Points on a hilly landscape, in no order, each with its height.
From any point a ball rolls to the lowest of the 5 points nearest to it. It stops when none of these is lower. Distance is the straight distance between rows; heights are no part of it.
gada h=362: [144 149 155 116  88 148  93 116 132 106 118 139 159  97  99 121 167  98
 117  89 115 127 144 128  51 180 135 137 126 134 145 146  84  77 112 131
 108]
Nak h=444: [171 124 170  95 128 172 100 110 123  90 143 165 186  76  92 127 152 107
 130  83 152 143 149 130  53 220 113 127 112 130 138 177  94  78 154 117
 102]
nuvik h=346: [134 150 171 119 155 147 149 108 145 115 134 214 200 104 141 187 134 128
 118 113 159 141 123 138  94 180  97 145 130 110 154 159  89  71 135 151
 102]
zam h=592: [134 117 101 137 157  88 140 154 101 143 108  51  75 163 116 138  82 123
 109 168 125 126  97  67 142  55 163 102 108  97 106  74 188 219 108 159
 141]
kif h=430: [147 126 128 116 106 162 108 127 143 127 132 137 127 109 111 103 152 137
 127  90 123 116 135 104  78 152 114 129 145 133 146 150  80 111 134  97
 137]
rul h=250: [166 116 141 144 159 122  85  81 109  96 134  91 138 155  89 178  74 148
  94 119  85 101 187 165 100 183 176  90 131 110 128 130 119 141 176 120
 182]
midol h=282: [156 103 158 132 180 116  65  76 125 112 105  92 153 109  77 182  95 130
 121 141  95 147 182 169  82 219 176  82 136  95 137 162 107 123 185  96
 152]
Guza h=395: [137 140  99 126 123 138 173 146 145 126 153 160 154 122 146 113 138 133
 153  93 109 123 118 119 144 132 106 150 131 138 167 153 110  96 121 143
 114]
rofo h=429: [120 163 159 132  89 139 105 135 118 101 116 147 141  99  93 113 175 103
 108 103 118 113 130 133  60 158 119 123 148 139 142 122 103  98 106 133
 129]
fod h=300: [156 110  96 100 145 136 127 141  97 186 111  52  42 143 147  97  92 107
 141 172 143 155 111 147 187  56 135 110 104 108  69  94 173 206  91 131
 150]
Tuteg h=296: [105 157 177 111 141 130 165 137 141 103 132 208 194  84 135 180 153 119
 108 121 162 128 121 144  97 177 114 141 141 106 147 122  96  83 118 166
 110]
pil h=278: [187  83 146 139 172 122  87  85 120 105 130 102 151 143  93 189  80 149
 117 123 101 128 191 164  88 202 158  84 114 108 139 152 105 159 190 107
 187]
rupiv h=332: [102 188 177 143  94 107 162 186  88 114 121 160 126 121 121 111 156 121
 130  75 148 111 118 114 112 104 121 120 135 150 150  72 129 123 113 174
  93]
kifad h=160: [154  95 117 150 142 147  64  80 155 125 121 109 117 137 104 173 100 120
 101 140 122 130 158 132  84 176 169 136 140 109 116 159 104 140 169  59
 173]
Sov h=454: [145 133 155 110 150 163 145 120 147  98 151 189 196  99 124 162 136 122
 139  96 151 128 137 125  91 189 103 154 121 112 152 193 104  90 134 131
  94]
Kepo h=298: [ 34 170 171 138 120  74 166 148 151 130 107 164 134 145 168 125 116 131
 154 159 150 137  86 149 209  92 117 140 108 142 124  99 177 112 111 154
  83]
Dede h=432: [113 113  97 130 107 114 143 164  96 162 114  79  84 123 117  68 154 136
 151 130 133 137  97  97 153  68 126 101 120 148 118 104 146 175 108 135
 113]
Tozo h=634: [146 117  85 131 110 162 122 137 138 134 136 102 104 126 120  90 155 140
 133 114 115 118 139 106 116 121 123 145 140 143 130 147 101 124 119 107
 144]
Feke h=259: [115 150 141 116 141 132 174 136 158 115 138 197 178 130 152 147 129 127
 139  97 138 115 126 125 134 144 121 167 122 123 165 144 113  96 124 155
 108]
Tep h=257: [ 63 156 167 144 148  96 170 148 179 123 108 214 163 131 172 169 155 129
 123 140 167 123 120 158 156 129 124 153 146 105 140 117 116  79 116 143
 105]
fidi h=290: [ 66 161 146 135 146 102 167 127 149 125 114 175 136 145 180 114 105 117
 158 135 135 134 112 171 220  93 122 138 120 141 138 119 156  98 112 135
 102]
rom h=561: [ 95 133 142 114 151 147 159 103 202 126 104 228 181 121 175 159 146 115
 167 158 171 170 121 134 128 154 102 160 149  86 134 191  98  62 135 125
 117]
Zedo h=352: [105 130 116 125 117  98 164 137 111 129 148 114 121 130 171  80 119 152
 171 104 122 135 104 140 208  93 115 108  98 172 147 123 162 128 107 146
  89]
vud h=425: [150 144 193  90 114 167 101 112 116  79 121 163 195  76 103 147 157  92
 135 101 148 178 153 173  48 229 105 123  91 124 134 153 108  85 140 147
  98]
delek h=124: [107 149 156 124  95  79 161 160  96 123 132  89  88 133 125  53 146 149
 164 117 140 140  78  81 196  95 113  92  84 164 121  81 171 165 107 157
  66]
zole h=450: [167 109 105 115 117 163 120 107 141 121 150 134 153 109 130 113 161 142
 149  84 123 129 146 100  97 183 104 153 127 142 138 179  83  88 155 101
 127]
Nazet h=608: [171  73  66 103 117 193 100 105 142 149 162 112 112 107 136 111 142 149
 163 132 111 148 149 133 112 165 110 166 114 136 107 158  96 110 146  81
 159]
tebar h=564: [128 128 130 145 111 127  90 122 133 120 111 109 121 103  81 123 144  98
  93 117 109 104 129 141  47 140 135 114 158 128 136 131 105  90 118 112
 129]
dero h=265: [163 101 104 149 154 141  86  99 143 124 128  90 126 141 112 175  94 132
  90 148 105 111 161 128  92 134 160 129 145 120 118 137 119 158 159  99
 178]
vubev h=249: [ 90 186 185 147 118 113 171 175 104 108 125 182 157 105 131 133 147 134
 121  89 147 101 117 135 138 118 121 144 138 144 153  90 119 113 127 174
 106]
dit h=295: [ 71 157 125 122 134 108 155 113 178 145 101 202 138 139 175 119 121 114
 167 160 140 136 126 171 196 122 113 146 131 114 132 167 112  73 120 123
 118]
Vava h=557: [135 119  84 150 142 103 136 144 110 155 100  64  80 154 123 128  97 108
 104 170 117 127 105  91 149  57 150 114 134 109 102  76 170 214 113 156
 142]
reka h=470: [116 133 126 117 124  90 165 131 108 124 169 114 117 128 176  96 117 146
 164 106 115 118 100 160 213 104 107 102 109 151 128 116 163 130  92 143
  98]
boz h=292: [ 87 140 132 137 140 114 166 120 148 121 137 176 151 129 167 134 127 132
 156 120 129 128 115 143 181 119 111 160 125 133 169 148 120  95 120 138
 101]
fomag h=566: [170  74  82 113 133 175  74  84 161 137 130 112 129 130 118 133 133 139
 138 138 118 141 160 105  79 173 140 136 126 113  99 180  90 123 155  58
 161]
nodi h=411: [ 93 123 121 144 114 105 119 166 102 142  99  85  80 132 101  96 145 111
 117 129 128 116 100  84 108  71 141 116 151 137 128  93 150 170 103 134
 118]
pas h=289: [214 102 136 157 162 130  73  93 132  91 157 103 141 168 118 184  80 162
 109 109  96 113 197 164 104 201 169  92 124 115 126 141 127 173 176  99
 207]
sonuz h=455: [169  75  72 137 125 193  99  94 156 148 126 100  94 130 135 138 122 121
 126 148 113 138 148 129 116 144 126 158 126 115  90 155 109 136 156  66
 195]
pipul h=635: [122 109 101 151 127 133  87 116 142 131 117  99 107 130  96 147 132 116
  83 147 110 120 136 115  86 115 144 133 170 125 117 136 117 141 150 100
 161]
tobi h=324: [139 158 177 113 123 150 146 124 132 105 136 189 191 102 115 149 155 111
 125  80 134 132 134 138  81 181  95 139 123 126 154 134  84  84 133 167
 105]
loden h=658: [146 134 121 147 139 100 105 132  81 107 149  66 120 176  91 156 101 150
  68 140  80  94 143 112 109  90 168  92 145 118 118  75 160 191 150 172
 160]
Mupal h=576: [156  96  66 141 137 134  99 133 112 145 135  90  85 159 136 155  92 123
 100 170 105 113 135 119 127  71 152 144 147 122 106  93 153 194 129 128
 180]
pemim h=368: [113 149 151 137  98 108 121 178 102 131 114 134 104 128 103  95 163  98
 114 104 125 114 116  98  92  92 120 104 154 153 134  85 135 139  90 134
 113]
gur h=517: [175  92  73 162 128 159  98 104 125 127 141  87 103 172 127 168  77 122
 103 166  91 123 148 138 133 113 152 147 128 133 105 112 164 188 142 101
 190]
rik h=293: [185  80  88 144 149 162 102  88 144 117 150 117 113 173 132 182  83 145
 108 144 101 110 169 157 113 166 164 153 132 118 116 141 149 175 165  78
 194]
Fedab h=525: [143 105  74 129 147 108 138 138 107 160 118  69  69 151 123 126 100 117
 112 181 121 126 111 105 144  58 158 127 134 113  99  86 174 210 117 144
 143]
gomi h=183: [ 93 152 140 132 101  81 177 156  99 121 133 103 122 139 147  73 126 149
 168 109 147 132  81 106 209  94 123 113  89 164 142  95 184 159 108 168
  74]
nuvo h=288: [186  93 108 157 135 136  94 113 121 102 141  96 118 183 112 185  72 160
  94 119  87 106 179 155 103 160 158 121 132 115 120 129 134 171 160 107
 203]
duguk h=335: [136  99  85 112 120 141 156 134 119 128 161 121 134 105 162 100 147 151
 156 101 111 125 126 130 168 136 103 137 127 141 159 148 120  96 120 122
 128]
dufov h=262: [149 135 162 114 111 160  84 105 130 117 124 136 154  96  88 121 152  95
 114 100 114 138 139 116  50 174 123 127 134 130 136 162  84  86 140 101
 135]
pupaf h=639: [145  90  77 113 118 149 130 144 102 175 141  74  69 114 147  83 131 136
 141 143 128 134 115 147 179  74 122 122 121 127  93 115 148 160 110 120
 146]
bemos h=305: [148 126 163 112 110 140  67  93 133 107 111 110 143  86  72 148 151  80
 133 130 135 161 152 149  33 205 125 104 124 121 143 159 105  98 140 102
 124]
fos h=453: [146  86  73 150 125 147 107 113 140 149 120 103  99 143 117 146 103 126
 106 161  97 129 143 117 117  99 151 150 145 134  96 130 123 162 146  88
 180]
Zigaf h=591: [122 104  71 121 116 136 128 146 104 167 119  91  62 120 131  87 131 124
 133 142 121 135 113 110 145  68 128 114 132 135 107 102 137 166 112 122
 150]
Tef h=568: [139 132 115 139  95 147 119 142 133 113 130 138 133 117 112  98 161 111
 117  84 125 114 124 101  79 133 121 137 144 139 148 133 100 102 130 123
 129]
nutun h=773: [131 111 108 141 125 139 104 126 133 137 111  98 113 135  97 145 120 108
  77 161  98 101 135 102  89  98 147 135 171 119 120 121 109 144 127 112
 150]
dida h=389: [ 49 186 216 146 123  77 182 184 117 115 107 183 151 125 135 139 146 152
 116 113 170 115 109 127 167 104 128 123 109 155 140  50 175 139 111 191
  73]
Dafu h=272: [ 51 158 157 131 128  96 151 141 187 138  93 209 149 142 176 133 155 141
 165 173 159 137 123 173 174 123 117 160 135 113 138 136 113  72 128 124
 114]
Vip h=414: [116 127 104 128 120 117 167 146 125 134 159 133 124 117 174  95 130 142
 160 102 114 117 123 130 182 109 101 129 120 156 159 132 131 109 105 141
 115]
sas h=122: [ 45 197 180  60  93  84 103 143 142 149 133 128 131 166 166  53 145 147
 162 210 174 120 112 147 203  96 102 119 123 114  43  97 188  70 111 126
  72]
Lituk h=371: [ 44 166 184 142 140  65 169 142 129 115 112 144 149 145 165 122 121 157
 134 164 154 131  79 139 206 100 116 138 104 142 129  83 190 117 110 179
  79]
boki h=541: [172 121 140 146 138 124  89 121  84  81 138  93 134 166  91 148  83 163
  82 108  61 106 195 155  99 167 168  74 124 130 124 102 137 164 169 149
 201]
Nin h=451: [128 122 128 142 133 119  73 109 121 109  95  87 131 124  85 164 119 111
  80 141  96 107 144 148  67 144 152 115 170 120 148 116 115 120 125 112
 153]
rasom h=571: [123 138 138  96 119  76 152 110  93 133 175  79 107 152 157  79 106 149
 164 116 155 128  88 141 238  86 110  73  84 151 106 108 185 146  81 139
  67]
dip h=405: [128 155 143 137 102 125 152 162 124 121 132 160 132 122 114 108 152 122
 118  80 123 105 118 109  99 131 120 137 147 154 151 111 103 116 116 139
 110]
Mes h=367: [ 12 168 167 130 111  84 138 145 165 157  99 179 128 154 163 105 144 138
 157 196 151 130 107 163 194  91 117 148 114 133 110  94 172  91 115 133
  93]
dama h=640: [130 119 111 151 144 103 123 134  86 125 130  76 104 162 102 152  91 120
  75 154 102  93 127  93 116  63 171 117 143 112 115  76 169 195 117 166
 154]
beme h=393: [159 138 131 113 124 161 146 116 152 105 145 176 182 119 136 137 153 137
 135  86 132 117 141 114 101 168 100 152 125 127 160 171  91  82 134 136
 114]
Runa h=424: [138  98  78 123 132 128 132 138 107 167 118  72  74 132 138  98  99 108
 127 177 133 145 115 127 170  55 141 111 118 122  96  92 157 196 116 126
 160]
tiru h=268: [148 103 135 129 122 139  63  81 155 119 113  99 141 115  78 141 142 108
  94 126 121 128 160 136  53 171 146 115 153 116 125 170  95 107 139  77
 157]
Tafi h=456: [154 100  74 142 115 163  98 128 133 149 121  89  89 112 125 124 124 138
 120 143 102 127 135 115 122 107 132 154 139 131 101 142 104 135 138  91
 171]
Ninog h=396: [ 77 141 129 123 133  90 169 108 128 131 153 144 127 153 175 100 106 128
 160 129 126 123 107 172 216  95 106 123 126 124 136 136 163 105  99 133
  89]
lenul h=291: [177  99 167 135 182 112  83  84 113 104 121  95 149 121  81 179  86 136
 123 121  84 147 188 178  91 228 172  68 129  99 149 146 109 138 201 126
 162]
fusa h=578: [163 116 119 102 151 161 140  74 158  93 160 163 195 122 140 142 136 137
 161 102 133 146 141 107  96 184  91 159 125 129 161 202 108  83 148 114
 111]
vik h=156: [152 105 144 133 138 157  62  97 135 131 113 109 140 113  87 138 151  97
 113 119 132 150 151 120  43 197 132 110 135 108 130 179  77 105 152  66
 137]
difa h=274: [117 159 128 134 121 108 162 160 123 124 140 162 136 131 149 102 145 145
 151  89 120 106 119 111 163 109 107 134 130 167 166 106 146 107 119 168
  97]
feli h=653: [182  88  86  96 125 188 110 101 156 117 169 133 155 108 133 112 152 141
 162 102 130 127 136  98  85 193  95 148 121 126 137 198  91 107 156  87
 119]
divov h=266: [102 140 120 137 102 113 141 173 103 136 119 109  85 130 111  65 159 122
 125 117 131 129 107  82 119  77 123 109 139 158 128 100 139 157 102 141
 115]
kuv h=722: [139 127 122 146 149  97 104 117  93 107 129  63 114 163  80 167  96 147
  68 142  88  94 145 126  90 107 171 103 154 118 133  94 140 163 133 158
 170]
kedig h=394: [153 143 160 102 107 166 116 112 131 107 135 164 193 107 113 127 156 122
 133  80 137 135 152 119  68 193 116 134 123 124 140 164  82  80 147 130
 109]
notig h=294: [118 183 171 137 103 131 153 169  95 102 120 182 151 101 125 120 153 120
 110  74 137 115 121 139 103 134 129 132 137 143 154  94 113  91 116 182
 102]
vus h=391: [132 128 132 130 149 145 165 105 167 109 145 213 190 126 156 164 132 125
 154 116 136 140 120 127 129 167 105 171 123 103 156 181  88  80 146 141
 109]
vevil h=659: [129 102  68 128 113 150 134 162 116 150 138  88  82 118 132  81 136 138
 148 134 120 127 124 104 153  79 116 123 134 140 114 125 117 138 119 117
 145]
piv h=428: [ 13 187 180 120 115  75 124 149 148 133  95 175 124 160 162  98 145 147
 141 208 173 139  92 156 194  94 118 129  96 128  98  92 187 102 115 131
  82]
nidak h=372: [141 158 197  86 140 163 121 107 119 104 135 186 202  78 122 167 149 114
 112  96 152 143 151 167  67 218 110 134 104 105 135 146  99  72 149 167
 104]
kip h=602: [144 106  94  97 108 137 144 146 102 173 169  83  87 118 162  82 138 154
 164 104 116 128 103 153 191  83 104 114 123 146 112 129 135 140 111 115
 137]
mun h=523: [166  76  56 104 118 184 115 126 132 160 154  91  83 110 141 102 134 135
 147 134 101 137 129 138 133 115 118 151 125 128 107 149 105 126 137  99
 167]
kab h=615: [139 128 113 143 139  89 134 150  95 131 121  62 108 175 104 160  91 138
  82 149 115 109 122  72 134  63 173 106 126 107 119  74 183 221 124 183
 142]
vosa h=554: [163  88  65 117 139 170 114 128 131 163 139  95  93 128 144 117 118 126
 130 158 103 134 145 162 136  92 136 162 124 128  96 130 127 156 129  92
 183]
Duvin h=267: [ 47 176 190 142 137  90 168 158 136 127 106 203 148 125 155 163 157 143
 106 135 173 118 115 149 159 116 127 134 142 130 137  72 140 114 115 161
 103]
Bukos h=469: [204  70  78 141 147 183  92  80 156 129 129 105 111 168 143 178  75 134
 133 154 110 141 170 165 114 167 141 165 110 112 104 142 143 166 159  61
 213]
livo h=386: [107 139 153 125 161 134 154 117 182 135 118 232 181 110 158 176 138 119
 148 143 163 148 124 137 123 164 105 162 146  89 150 170  90  81 137 140
 106]
zaku h=518: [118 119  95 124 105 119 145 177 112 138 135 104  93 127 132  72 141 133
 156  99 119 127 115  96 143  80 116 127 125 156 138 121 130 147 113 122
 122]
kiza h=284: [ 92 168 176 121 143 132 164 144 137 115 119 223 176  81 152 196 163 127
  94 119 166 134 122 164 119 157 129 143 142  95 142  95 103  80 101 181
 111]
rifu h=306: [141 116 141  83 107 101 142 138  71 156 136  31  58 119 129  57 124 163
 150 123 161 151  74 120 219  80 126  80  73 136  65 103 167 187  76 129
 106]
vabof h=529: [146  97  68 131 130 157 122 137 122 171 126  81  78 135 129 125 110 113
 119 176 120 133 126 140 142  77 142 147 129 128  92 109 134 160 128  97
 163]
mipo h=582: [165  98 105 110 109 168  90 113 153 130 143 116 119 119 116 116 152 140
 131 121 120 136 140  99  77 158 125 144 139 138 114 173  86 105 149  85
 146]
sanob h=788: [135 110  96 134 101 137 107 152 127 136 117 119 103 123  97 107 158 123
 113 119 113 124 130  94  94 105 129 138 162 145 126 127 107 131 117 109
 138]
vozo h=567: [199  90  74 142 135 190  96  93 131 147 145 115 105 150 155 161  75 115
 122 171  93 128 157 182 137 138 141 175 133 117  97 134 138 165 148  80
 210]
Dotep h=449: [  5 182 202 145 114  54 158 166 149 128  96 181 132 145 164 142 166 151
 129 183 190 128  80 132 172 107 127 138 109 133 111  66 187 127 104 153
  91]
vopoz h=416: [ 45 188 174 106 128  67 123  99 135 131 116 138 128 160 162  88 114 120
 145 190 159 130  89 153 230  79 115 113 105 133  81 101 184 103 100 133
  56]
dabe h=536: [156 107 121 154 140 124 100 118 101 111 145  83 118 165  94 171  78 151
  88 137  81  94 172 133  94 138 170 114 143 125 129 111 142 173 151 143
 183]
Lebo h=128: [ 80 166 151 142 124  91 183 164 124 111 125 168 140 127 153 124 136 146
 145 112 136 113 118 122 177 103 116 138 109 159 160 103 158 124 117 165
  97]
Noli h=54: [109 122 137 109 173 150 146 107 184 118 126 224 200 116 152 181 143 106
 143 152 177 165 119 136 110 168  98 163 138  90 136 205 103  79 143 127
  99]
Refe h=471: [128 116  86 131 106 139 154 158 121 139 148 126 118 115 146  90 141 141
 147  99 113 124 125 120 139 123 115 129 129 154 149 141 114 110 116 128
 127]
pafo h=467: [133 111  91 132 134 108 143 154  92 164  97  59  52 136 121 110 110 115
 133 175 144 145  99 103 168  54 147 103  97 119  90  84 167 206 100 154
 140]
Rito h=514: [ 74 170 173  94 116  58 132  90 123 133 143 120 117 171 170 100  85 122
 138 160 164 127  89 144 252  81 113  98 103 126  82 114 189 116  99 134
  51]
lak h=642: [131 100  84 134 114 142 110 143 133 149 120  96  83 129 112 112 120 116
 100 158 101 121 126 109 118  88 143 130 149 134 118 115 113 152 127 104
 156]
sikef h=823: [126 125 106 144 118 117  97 136 123 133 115  95  94 135  86 126 140 105
  94 132 106 113 113 110  83  94 147 122 178 144 134 115 118 137 120 109
 138]
kavi h=297: [138 165 151 126 117 143 156 139 130  99 126 193 179 105 122 130 146 120
 122  79 137 118 131 120 108 153 113 148 136 133 155 129 103  94 124 159
 109]
mutev h=333: [139 154 133 139 105 138 166 148 134 116 141 162 152 126 137 123 151 139
 137  80 120 108 122 118 130 128 116 159 125 149 163 132 115 106 130 151
 111]
mada h=135: [101 143 142 130  99 105 161 178 100 135 129 116 101 136 132  65 136 144
 155 101 128 125  94  88 173  91 110  98 103 157 137 104 158 155 110 161
  85]
pibeg h=270: [ 87 174 190 142 108  79 181 179 104 119 116 148 139 134 147 114 139 143
 130 104 157 115 103 104 153  83 118 121 109 157 158  71 157 141 116 184
  83]
tem h=110: [155 105 116  82 130 117 124 148  86 198 130  57  52 124 143  84 116 135
 154 139 157 146 104 130 195  53 122  90  95 118  58 102 148 172  90 109
 151]
taler h=310: [113 109 109 116 122 109 136 159  96 160 117  62  54 121 124  61 131 137
 144 134 136 150  99 108 182  70 121  87  99 146  96 101 164 181  94 134
 125]
zamap h=537: [140 125 108 118 162 158 169  90 180 108 163 191 190 123 160 160 111 105
 173 116 133 159 132 136 132 179  86 162 121 108 177 209 102  69 145 122
 115]
bamud h=364: [161  90  79 142 132 169  93 111 147 141 125 113 114 135 105 138 113 132
 110 155 114 117 145 117  90 143 145 151 148 130 111 147  98 143 154  85
 183]
nutuk h=260: [153 108 149 137 162 119  67  88 126 113 112  88 148 108  82 168 113 115
 106 148 120 149 175 161  57 207 151  92 138 108 132 164  90 111 164  87
 144]
Pubal h=376: [160 118 105 115 131 159 160 118 156 108 165 154 166 117 149 124 137 129
 168  99 122 134 135 123 119 172  92 163 122 125 163 180  98  84 145 116
 109]
ruza h=690: [117 132 124 150 155  93  98 133  90 130 115  71 113 144  89 162 112 119
  51 157  93  84 121 103  99  78 167 113 168 109 125  86 152 166 134 160
 138]
Tob h=521: [ 96 149 144 103 122  77 157 112 116 128 167 108 108 148 163  91 107 144
 159 120 140 122  96 159 241  78  96  97 100 145 119 121 190 133  92 126
  76]
mamem h=584: [116 115 125 112 176 150 152  83 185 143 128 225 170 127 167 158 120  99
 179 161 161 179 125 143 147 160 100 160 137  77 144 212  98  62 141 119
 117]
gesu h=73: [166 118 139 115 116 164  81 108 134 128 129 135 156 105  85 121 159 112
 122 100 123 129 143 117  48 189 124 113 134 128 134 172  88 101 149  95
 132]
nivi h=283: [ 74 153 163 140 142 121 159 126 183 141 100 235 180 122 169 176 149 124
 149 146 171 147 126 144 132 145 120 158 144 103 141 151  97  74 119 139
 111]
gized h=318: [160 127 148 114 108 162 100 115 140 121 130 135 165  98  92 117 154 120
 128  82 145 132 155 118  60 202 112 129 133 113 145 188  83  93 137 109
 106]
Lugi h=242: [177 103 114 164 158 140  88  83 135 103 138 105 132 153 106 198  82 138
  93 128  89 115 164 138 102 166 168 129 138 119 115 140 123 164 167 102
 184]
gid h=586: [122 122  92 146 129 112 114 147 115 160 104  76  82 138 101 129 116 109
 110 162 120 120 121  84 127  66 142 109 146 130 120 100 142 173 118 124
 148]
Gan h=452: [119 120 104 123 118 124 173 119 120 127 163 127 121 134 180  96 119 149
 172 101 107 120 116 153 204 107 109 124 104 157 155 145 135 102 106 128
 102]
vafi h=60: [159 102  84 111 120 170 144 119 147 120 164 136 138 106 145 106 144 146
 165  97 113 124 131 117 121 155 108 147 121 139 151 167 104  96 127 119
 135]
nup h=275: [141 117 137 141 142 125  76  93 141 118 103  89 134 121  78 168 112 113
  76 128  87 112 162 134  67 159 163 120 158 122 133 142 102 122 151 103
 160]
zoz h=532: [114 161 143 145 100 129 121 157 113 126 112 115 117 115  93 101 158  93
 104 111 111 109 133 107  73 115 122 115 177 146 139 110 108 114  98 139
 121]
Nume h=420: [168  86  73 136 129 168  89 103 151 146 118 107 104 125 125 139 117 132
 120 152 120 130 153 118 103 144 130 147 133 125 106 155 100 128 158  66
 180]
povi h=205: [ 83 169 169 145 111  80 178 169  99 110 118 123 136 145 146  92 128 147
 141 119 143 127  83 101 193  99 117 111 104 159 142  90 186 150 121 175
  61]
Vap h=218: [100 171 166 147  88  94 149 195  88 125 109 131 111 124 111  81 155 125
 119  91 149 115 113  89 108  89 125 118 126 164 145  76 152 146 101 169
  84]
fumur h=446: [120 136 196  90 132 177 119 110 122  94 135 196 224  60 118 195 153  95
 119 123 161 180 152 189  69 229 103 130  89 105 122 143 109  69 150 176
  78]
munav h=528: [112 128 119 141 114  82 129 165  91 155  86  62  60 131 112  74 135 117
 132 155 159 152  75  57 143  64 146  81 112 130 111  82 159 197 101 149
 108]
safar h=323: [169 118 148  88 135 102 128 121  84 178 110  38  30 126 129  89 111 131
 131 146 179 150  96 134 209  58 136  87  81  99  55  92 179 209  76 126
 128]
Sanuk h=344: [104 137 127 131 150 135 172 107 176 124 130 203 174 128 167 144 120 118
 160 135 133 142 116 151 156 134 102 164 141 118 158 170 103  79 132 131
 119]
buzin h=226: [ 54 153 161 144 135  85 171 155 151 131 103 182 146 140 151 140 141 141
 139 151 143 124 106 147 185 104 133 155 123 135 139 115 153 102 121 152
  99]
Zemon h=401: [144 170 154 120  94 148 118 134 112  91 123 171 159  87 100 121 163  91
 116  86 122 128 140 145  54 178 129 132 133 129 138 122  95  90 119 150
 107]
rovat h=488: [138 103  79 130 128 116 129 146 100 162 111  65  51 130 132 110 107 118
 144 172 131 148 101 115 167  59 145 114 123 123  93  85 164 185 112 126
 146]
Nalod h=419: [170 118 129 100 120 177  97  88 140 109 148 148 156 111 105 120 160 125
 144  96 127 139 153  96  71 196 102 136 120 134 139 187  84 102 149  96
 127]
vefi h=53: [105 149 147 139  99  99 158 180  97 130 121  98  83 132 122  56 153 146
 146 114 143 135  97  72 143  78 127  92 110 159 127  87 166 168 106 158
  82]
zevon h=209: [165 111 128 145 164 130  72  72 142 118 114  90 133 130  92 172  95 131
  93 137 103 111 170 153  85 176 167 109 135 109 138 148 102 135 165  87
 173]
bipo h=513: [127 115  71 142 134 128 139 139 105 165 111  70  69 128 127 118 106 105
 123 174 115 131 114 123 153  65 136 122 142 116 103 108 150 180 117 122
 159]
tev h=316: [107 162 173 124 163 141 159 122 154 119 130 223 202 109 153 174 150 124
 115 126 166 131 138 150 108 176 120 154 146 100 149 148  97  77 129 158
 103]
Pep h=351: [195  82  96 145 160 166  77  83 154 136 138 122 136 147 119 189  87 135
 111 145 116 135 178 134 107 183 159 127 127 115 101 157 123 159 179  60
 197]
Pupeg h=526: [167 123 131 117 132 176 141 101 147 101 162 164 183 117 128 137 133 128
 146  83 128 125 145 104  91 188  95 155 116 128 152 203  96  87 152 119
 113]
vikun h=271: [ 85 165 187 141 136 104 170 157 139 121 120 208 171 109 151 169 151 140
 114 120 156 109 114 148 140 136 137 152 150 116 155  88 122  98 115 175
 103]
Doku h=527: [125  99  93 122 107 123 153 154 112 148 152  90  95 126 146  70 140 142
 165 105 119 132 111 128 180  85  98 113 120 154 131 126 140 132 111 131
 105]
til h=273: [200  86 110 149 152 149  92  76 141 110 147 101 148 167 122 198  73 150
  96 135 109 122 166 140 113 174 164 129 118 120 120 143 125 176 173  86
 193]
zab h=215: [ 95 167 166 149 135 114 179 155 129 122 132 185 161 129 147 124 131 135
 131  92 138 109 124 133 150 123 125 158 131 153 158 116 138 101 119 163
  96]
zofu h=487: [ 97 143 136 143 124  73 125 173  89 134  80  73  65 147  89  93 135 106
 105 145 146 137  86  64 106  68 152  93 142 138 133  74 158 186  88 154
 109]

Call two points neighbours if one is among the 5 nearest of the other. Go from one point of each pair to the other, from neighbour to neighbour, staying as low as possible. Name the highest point that can't be avoided.
vefi, gesu => kedig
vefi, sas => Kepo
vafi, sas => beme
kifad, gesu => nutuk
vefi, Lebo => povi

Where does a ball stop that starts at each point below?
tev => Lebo
Tuteg => Lebo
Tef => Lebo
tebar => gesu
dama => tem
loden => kifad
vosa => kifad
Nazet => kifad
kab => tem
Bukos => kifad
